Each row is a point on a landscape with many peaks, with its height.
A climber steps from a point to the highest of its 2 nearest points, and stops where none of them is higher. Distance is the straight distance between rows; heights are no part of it.
Tuv: [-32 -10  30  12   7   3   1  19  22 -38  -8  -6 -31  25  20   6 -17 -14
  17  -7   9]  height 1.91
zaka: [ -4   5  19  15 -37  -7   5 -14 -27  45 -18   6  30   1  16   4   6  39
  29 -38  35]  height 4.43
Bami: [ 21 -11 -42  -2 -35 -22   5   5  -6 -24  15  15   0  -3 -16 -13  16 -23
 -16  17 -48]  height 8.55
tudus: [-14 -38  -5  44  18  -9  -7  -1 -18   5  13  11  -4   3   7 -18   8  -2
   7  -7 -13]  height 2.23
numi: [ -8  33  32   5   7   6  -9 -23 -52   9 -16  12 -24  48  10  -5  -5  13
   8 -35  44]  height 6.25
pum: [-11   9  14  -7 -15  26   8 -32  -7  46 -30 -13  27  -4  27  10 -12  42
  29 -49  50]  height 5.05
nomo: [-10  -5 -20 -11  21  10 -15 -11   8  24  -9  -4  10  -5  -7 -11  16  -1
  -9  23 -25]  height 4.84
Tudo: [ 42 -11   0  -9  10 -12 -14  -7  -5  15  33 -24  41 -52  -9  21   1  10
  -7 -12 -22]  height 4.46
gopil: [-51  11   8   0  26  45   7  11  20  18 -18 -21  10 -12  16  -2 -13  28
  18  10  39]  height 4.94
Pama: [ 23   1  -8 -55  -3 -21  -2   7  50 -18  21  20  -4  19  -6 -21 -15 -66
 -13  26 -30]  height 7.60
pali: [ 35 -35 -52  -1 -33 -19  -3   3 -13 -32  30  16 -12 -17  15 -17  23 -11
  -8  25 -55]  height 7.58
dep: [  6  19  -3 -39  30   0  -3 -26  31  -5   7 -32  -6   9  -4  24  -7 -28
 -29   4  -2]  height 5.29
lav: [ -2 -23  -7 -28  19 -46 -10 -20 -13   1   9 -12  10  10 -11 -12   6 -49
 -36 -10 -34]  height 4.40
faral: [  7  -4  -9  10 -15 -11  31  16  -6  20 -13  11  16 -13   2   7  -2  43
  -8   9   5]  height 3.69
bemu: [-24 -15  13  34  33   4   1  19 -27   3 -19  23  -2  15  -4 -23   6   9
  14 -20  14]  height 2.68
pir: [  9  23  -2 -27   8  -2   2 -25  -2 -17  -1 -42   1 -12 -23  39 -20 -15
 -35  -8   1]  height 5.83
tavap: [ 72 -11   3 -18   2   4 -32  -4   6   3  35 -23  10 -55  16   2  12  11
  -4   4 -37]  height 5.58
bafo: [ 32   0 -26 -40  14 -10 -27  -6  31  -5  15  13 -16  11  13 -35  16 -53
 -13  27 -43]  height 6.89
puv: [  9 -20  -8  12  34  27  -7  28  23 -29  26  -7 -27 -28  39  -1   6  26
  21  26 -21]  height 3.04
kibe: [  2  44   7  -6  -2  12   6 -16  -3   8 -23 -12  -7  16 -18  24 -16   5
 -10  -4  41]  height 4.82
nopa: [ 15  27   7 -22   2 -11  14 -16 -46  28 -26  -2  30 -16 -25  26 -11  28
 -20 -36  27]  height 4.80
vur: [ 13  15   7 -26 -24  -8  -3 -23   4 -26   1 -22   7 -17 -16  45  -1 -20
 -42   5 -12]  height 6.39
Dit: [-18  28  22   9 -19  -7  -2 -21   4   9 -30  -6 -11  26 -12  19  -9 -14
  -3   5  16]  height 4.44
mebi: [ -6 -18 -12  -4  -7  -7   9  16  36  -5  -8  -1 -15   2  23  16   7   3
  -5  20 -11]  height 2.86
pareg: [ 20  11  16  -2  -9 -18  17  13  -9 -19  -3  16  -9  31 -38   0 -15 -26
 -15   4  16]  height 4.92
lunut: [ -5  -7  -6  12 -15 -34 -14 -31 -23   7   0  -6   8  10 -17   4  14 -44
 -31 -12 -16]  height 3.89
gavo: [-43  -8   0  16   6   8   8  39   5 -29 -11  30 -17   2  -6 -31  -2   7
  27  12  -3]  height 3.39
kuner: [ 23   6  21  30 -21 -33   6  -2 -67   0  10  21   0  27  -2 -11   7   1
 -13 -29  42]  height 6.18
fere: [-27 -13 -27  24 -22   8  10  28 -18 -15  -9  40 -23   6 -10 -33   4  16
  30   7  -6]  height 3.80
Ris: [-26 -20 -30   5  21   9 -11  -1   3  13  -7  16  -8   3  -7 -34  18  -7
   9  31 -24]  height 5.36
zur: [ 16  19  38  16  -1 -18  -5  -5 -60  -6   9  13 -26  43  16   0   1   4
  10 -28  46]  height 6.56
didam: [  2  10  -4   2 -17 -21  11  15 -22  -5 -11  34 -12  15 -23 -21  -2   0
 -17  18   3]  height 4.55
zapu: [ 24 -10  -3 -12   6 -17   7  -7 -23  21   9 -15  38 -35 -27  15   6  17
 -25 -26 -15]  height 3.62
dem: [ -3 -25  -1  22  -6  -3   5  -4  21  22   3  -6  11 -13  39  19   6  17
   6   6 -17]  height 3.40
marom: [  4 -26 -21   9  21  20  20  37  26 -39  23  13 -24 -10   7 -13   2  12
  15  27 -19]  height 2.59
Direp: [-11  -7   0  18  45  17 -25 -36  23   9   8 -33 -21   7   9   6  10 -19
   2   7  -9]  height 0.92
fevak: [-40  10  14   0  40  35  -1  -6   0  17 -22   1 -10   9  -4   0 -12   9
   6  -3  32]  height 5.47
Robi: [-58 -15  11  14  29  14  -7  26 -19  -4 -25  24  -6   5  15 -27   1   7
  19  -5   9]  height 3.00
famu: [ 34 -20 -13 -30 -11 -15   7   1  12 -54  16  16   8 -21 -23   8  -9 -20
 -36  33 -33]  height 6.24
Bod: [ 15  -1  -6 -30  -8 -31  15   9 -24 -23   4  13   7  17 -45  -5 -15 -32
 -42   0 -11]  height 4.51
bofu: [ 11   4   4  10 -35 -47  11   5 -58  -2  -4  16   7  27  -4 -15   5 -33
 -36 -23  19]  height 6.07
zani: [ -3   3  24   1 -15  12  28  33  19 -61   1  32 -17  36 -21 -15 -27 -24
  13  18  16]  height 3.32
Fov: [-24  20  43  16 -19   8   0  32  -5 -46  -4  31 -27  33 -11 -20 -13  -5
  18   6  24]  height 3.68
zot: [-33  20  33  10  -5  33   3  27 -20  16 -21  10   3   0  18   1  -1  57
  33 -26  55]  height 2.87
Poba: [-31  -7 -10   4   7   7  -4 -32   7  39 -24 -14   8  14  34  21   5   2
  -8  -3  15]  height 6.58
Gugi: [  9  -7  -2 -41  -7 -14  17 -17  20  52 -18 -29  55 -24  -6   8   1  28
   3 -57  21]  height 0.72
Gumed: [  3  -2  -8   5 -49 -41   5  10 -51   3  -8  20  18   7 -14 -21  17 -23
 -43  -6  -9]  height 6.60
sez: [  2  -2  13  15  16  23 -21  -4  37 -26  28 -10 -26  13  -4  -8   5 -29
  29  34 -18]  height 6.81
migab: [  9 -21 -10 -14  -2  -1 -15 -21  11  57   3 -19  47 -38  26   8  19  21
   5 -19 -19]  height 2.05
livu: [ 24  15  16   3 -44 -17  15  16 -20  38 -15  21  24  -9   4  -2  -1  49
  27 -34  36]  height 3.95
dasik: [ -8  16 -16  -6   9  29 -21   6  44 -16  17  -5 -24   0 -10 -11   7 -23
  14  48 -12]  height 6.19
dap: [ 22   1 -12  -8  -7  -7  18  10   8 -28  11   3   2 -11 -40  10 -19   0
 -23  37  -4]  height 5.53
lazi: [-19   1  -4  -3  64  37 -24 -12  30   6   3 -35 -16  -5  35  -1   7 -13
   5  18   4]  height 0.57
Rele: [-17  -5 -13  19 -22 -13  15  24 -28   4 -16  32 -20  26  -5 -38  14   2
   1  12   0]  height 4.21
luto: [ -4 -16 -24 -14  17 -21  20  14  13 -15   8  25 -18  19  -1 -26  -2 -25
  -7   9 -27]  height 1.96
Ber: [  3  22  36  10 -28  15   1  31 -38  15 -13  34   3  10  25  -3  11  55
  19  -6  36]  height 3.22
Visuz: [ -8  17  21  42 -27   2  -6 -28 -24  23  -8  -6   6  11   1  18  -8  16
  23 -34  26]  height 3.81
nivi: [ 25  -1 -34 -34   9   1 -20  -3  10  -4   5  -2  -8 -17  14 -21  35 -20
 -30  37 -50]  height 6.27
fiza: [-19   9  21  33 -13  26   9  23  28 -16   5 -13  -1 -10  -9  12 -20  26
  44 -10  20]  height 3.20
sada: [  8  16   2   3  21  23   8   0  18  16  15 -16   9 -19 -22  13 -12  23
  12   3  12]  height 4.31
nus: [ 29 -27 -22  -5  -5  -7 -11   0   9  32   5 -14  22 -40  41   1  25  19
   0  -2 -33]  height 2.70
feg: [-13   7   0   3 -14   7   2 -47  11  41 -20 -25  25  -4  23  24  -4  24
  17 -36  19]  height 5.72
Vafe: [-27  20 -11 -19  -9  11  -7 -36   8  34 -40 -23  13  -4   4  21  -1  -2
 -27   3   6]  height 5.88
Kufif: [ 31 -12  -3 -40 -11 -12   4   0  32 -50  18   7  -1   5 -21   2 -11 -57
 -27  37 -21]  height 6.91
zaki: [ 11  36   9 -15  -6  -3  11 -18 -26   5 -21 -20  11 -12 -41  28 -11   7
 -29 -19  22]  height 5.26
Forus: [-46 -12   8  12  33  42 -22   5  30  15   2 -27   9 -26  28   4   0  20
  37  -1  18]  height 4.29
puz: [ 27  40  24 -11  -7   0   9  -9 -25  35 -11  -6  26  -6 -15  29 -12  51
  11 -46  48]  height 4.30
gifo: [-62   1  18   9  25  21 -10   5  29 -15 -10 -21 -32  21  24   2 -12 -21
  11  -3  18]  height 1.63
tovam: [ 23 -40 -42   0   3 -12  -5  13   0 -31  38  22 -30   4  14 -42  17 -23
  15  13 -51]  height 6.68
gom: [-20  20  18   3  17  15   1 -14 -30  27 -34   5 -16  31  13   1  -3  23
   3 -23  47]  height 5.94
siga: [-21  26  33  21 -26   6   2   0  -5 -10 -12   7 -17  41  -8   9   0  -7
  17  -6  20]  height 4.08
lur: [  6  -5   1 -51  20 -22  -7 -21   3 -15   9 -22   4   5  -2   7  -6 -43
 -48 -10 -23]  height 4.81
kere: [-37 -11   4  -6  52  11 -12 -17  15   6   8  -5 -15  26  -4 -16   0 -39
   9   0 -12]  height 1.31
kog: [  9 -15 -41  -8 -41 -31   8  10 -31 -15   6  18  17 -21 -26 -18  17 -23
 -41   8 -38]  height 7.62
Vipo: [ -3  -4  -2  31 -25 -22  -9 -25 -35  27  -5 -12  18   4   3  12   3  -9
   1 -21   1]  height 3.25
Melis: [ 48 -10 -37 -32   2  -6 -24  -2 -20 -23  24   4   3 -36   8 -20  29 -26
 -38  18 -61]  height 5.59
sel: [ 30  -2   3  17   3   3 -22 -23  25 -18  31 -15 -15  -2 -11  14   3 -27
   8  31 -22]  height 7.64
pefam: [ 48   1  -2   6   6   7 -39 -20  14  12  28 -22   3 -26  12   7  15 -17
  13  21 -29]  height 6.59
maza: [ 26  13  27  14 -35 -13  20  28 -44   7   3  32   1  10  18   7  -1  48
   6 -12  36]  height 3.51
Fogir: [-10 -35 -41  10  11  10  -3  10  10 -12  14  21 -21  -2  25 -46  26   5
  16  18 -45]  height 6.01
Led: [-29 -15  28  38   2  -1 -13  12   8 -42   4   3 -17  12  -2   1 -11 -15
  36  -4  -6]  height 2.22
Labuv: [ 22  48  20   3 -12  20  15 -14 -11  21 -10 -20   3   3  -3  25 -27  37
  25 -48  52]  height 3.93
Pubor: [-16  -4 -24   9   2   8   9  -4   0  35 -19  10  20 -20  -3  -9  10  33
   0  11  -5]  height 4.20
Pul: [-20   9  -2  -7  -2  14  21  23  35 -15  -6  -3 -19   4  12  24 -18   0
 -10  28  10]  height 2.67
terof: [ 31   4   8 -25 -13  -5 -18 -20  30 -16   8 -31   6 -28   8  40  -4  -9
 -30  10 -31]  height 7.14
mivak: [ -3  14  -2   9 -37  -7  -3  -5  10  14 -15  -8  10  -3 -18  25  16  -2
   4  16  -4]  height 3.87
pitut: [ 15  -2  -7   4  -7 -25  13   0 -49  36  -6  -2  40 -23 -22  -1  -2  22
 -17 -31  11]  height 4.17
kekap: [ 11 -24 -11 -29   1   7 -12 -38  18  52   1 -33  60 -36   2   9   4  17
   2 -55   2]  height 1.30
bot: [-16 -28  15  42  13   0  -7   7  12 -20  19  -2 -13 -10  13   3   5  -2
  20 -10 -15]  height 2.66
vifiz: [ -6  20   8   1  -9  12  24  33  23 -33  -8  24 -20  19  -6  12 -24  -4
  -2  33  16]  height 2.97
maz: [-34 -25  -2  -1  23  -7  -2  12  22 -11   2  18 -22  37   0 -38  -6 -36
  17  -3  -9]  height 1.64
giz: [ 16   2  -9  13  12   1  23  22  19 -16  12  -2   5 -17 -40  13 -16  14
  10  25   3]  height 4.97
Gapef: [ -6  -8   4  11  33  34 -12  18  39  -2  29 -21  -2 -23  39   8   4  24
  27  16  -5]  height 3.54
Zib: [ 12 -16 -29 -18  21   1  28  28  28 -40  13  26 -32   9  10 -25 -11  -5
  -2  28 -32]  height 2.25
lop: [ -6  33  24  16  13  27  12  19   8   0   0 -15   1   0 -19  17 -25  31
  35  -7  45]  height 3.71

For each start below, name the point where the climber stops.
vifiz: zaki
tudus: pareg
lur: terof
luto: zur
faral: Bami
zapu: sel
lazi: zur
lop: Pama
fiza: Pama
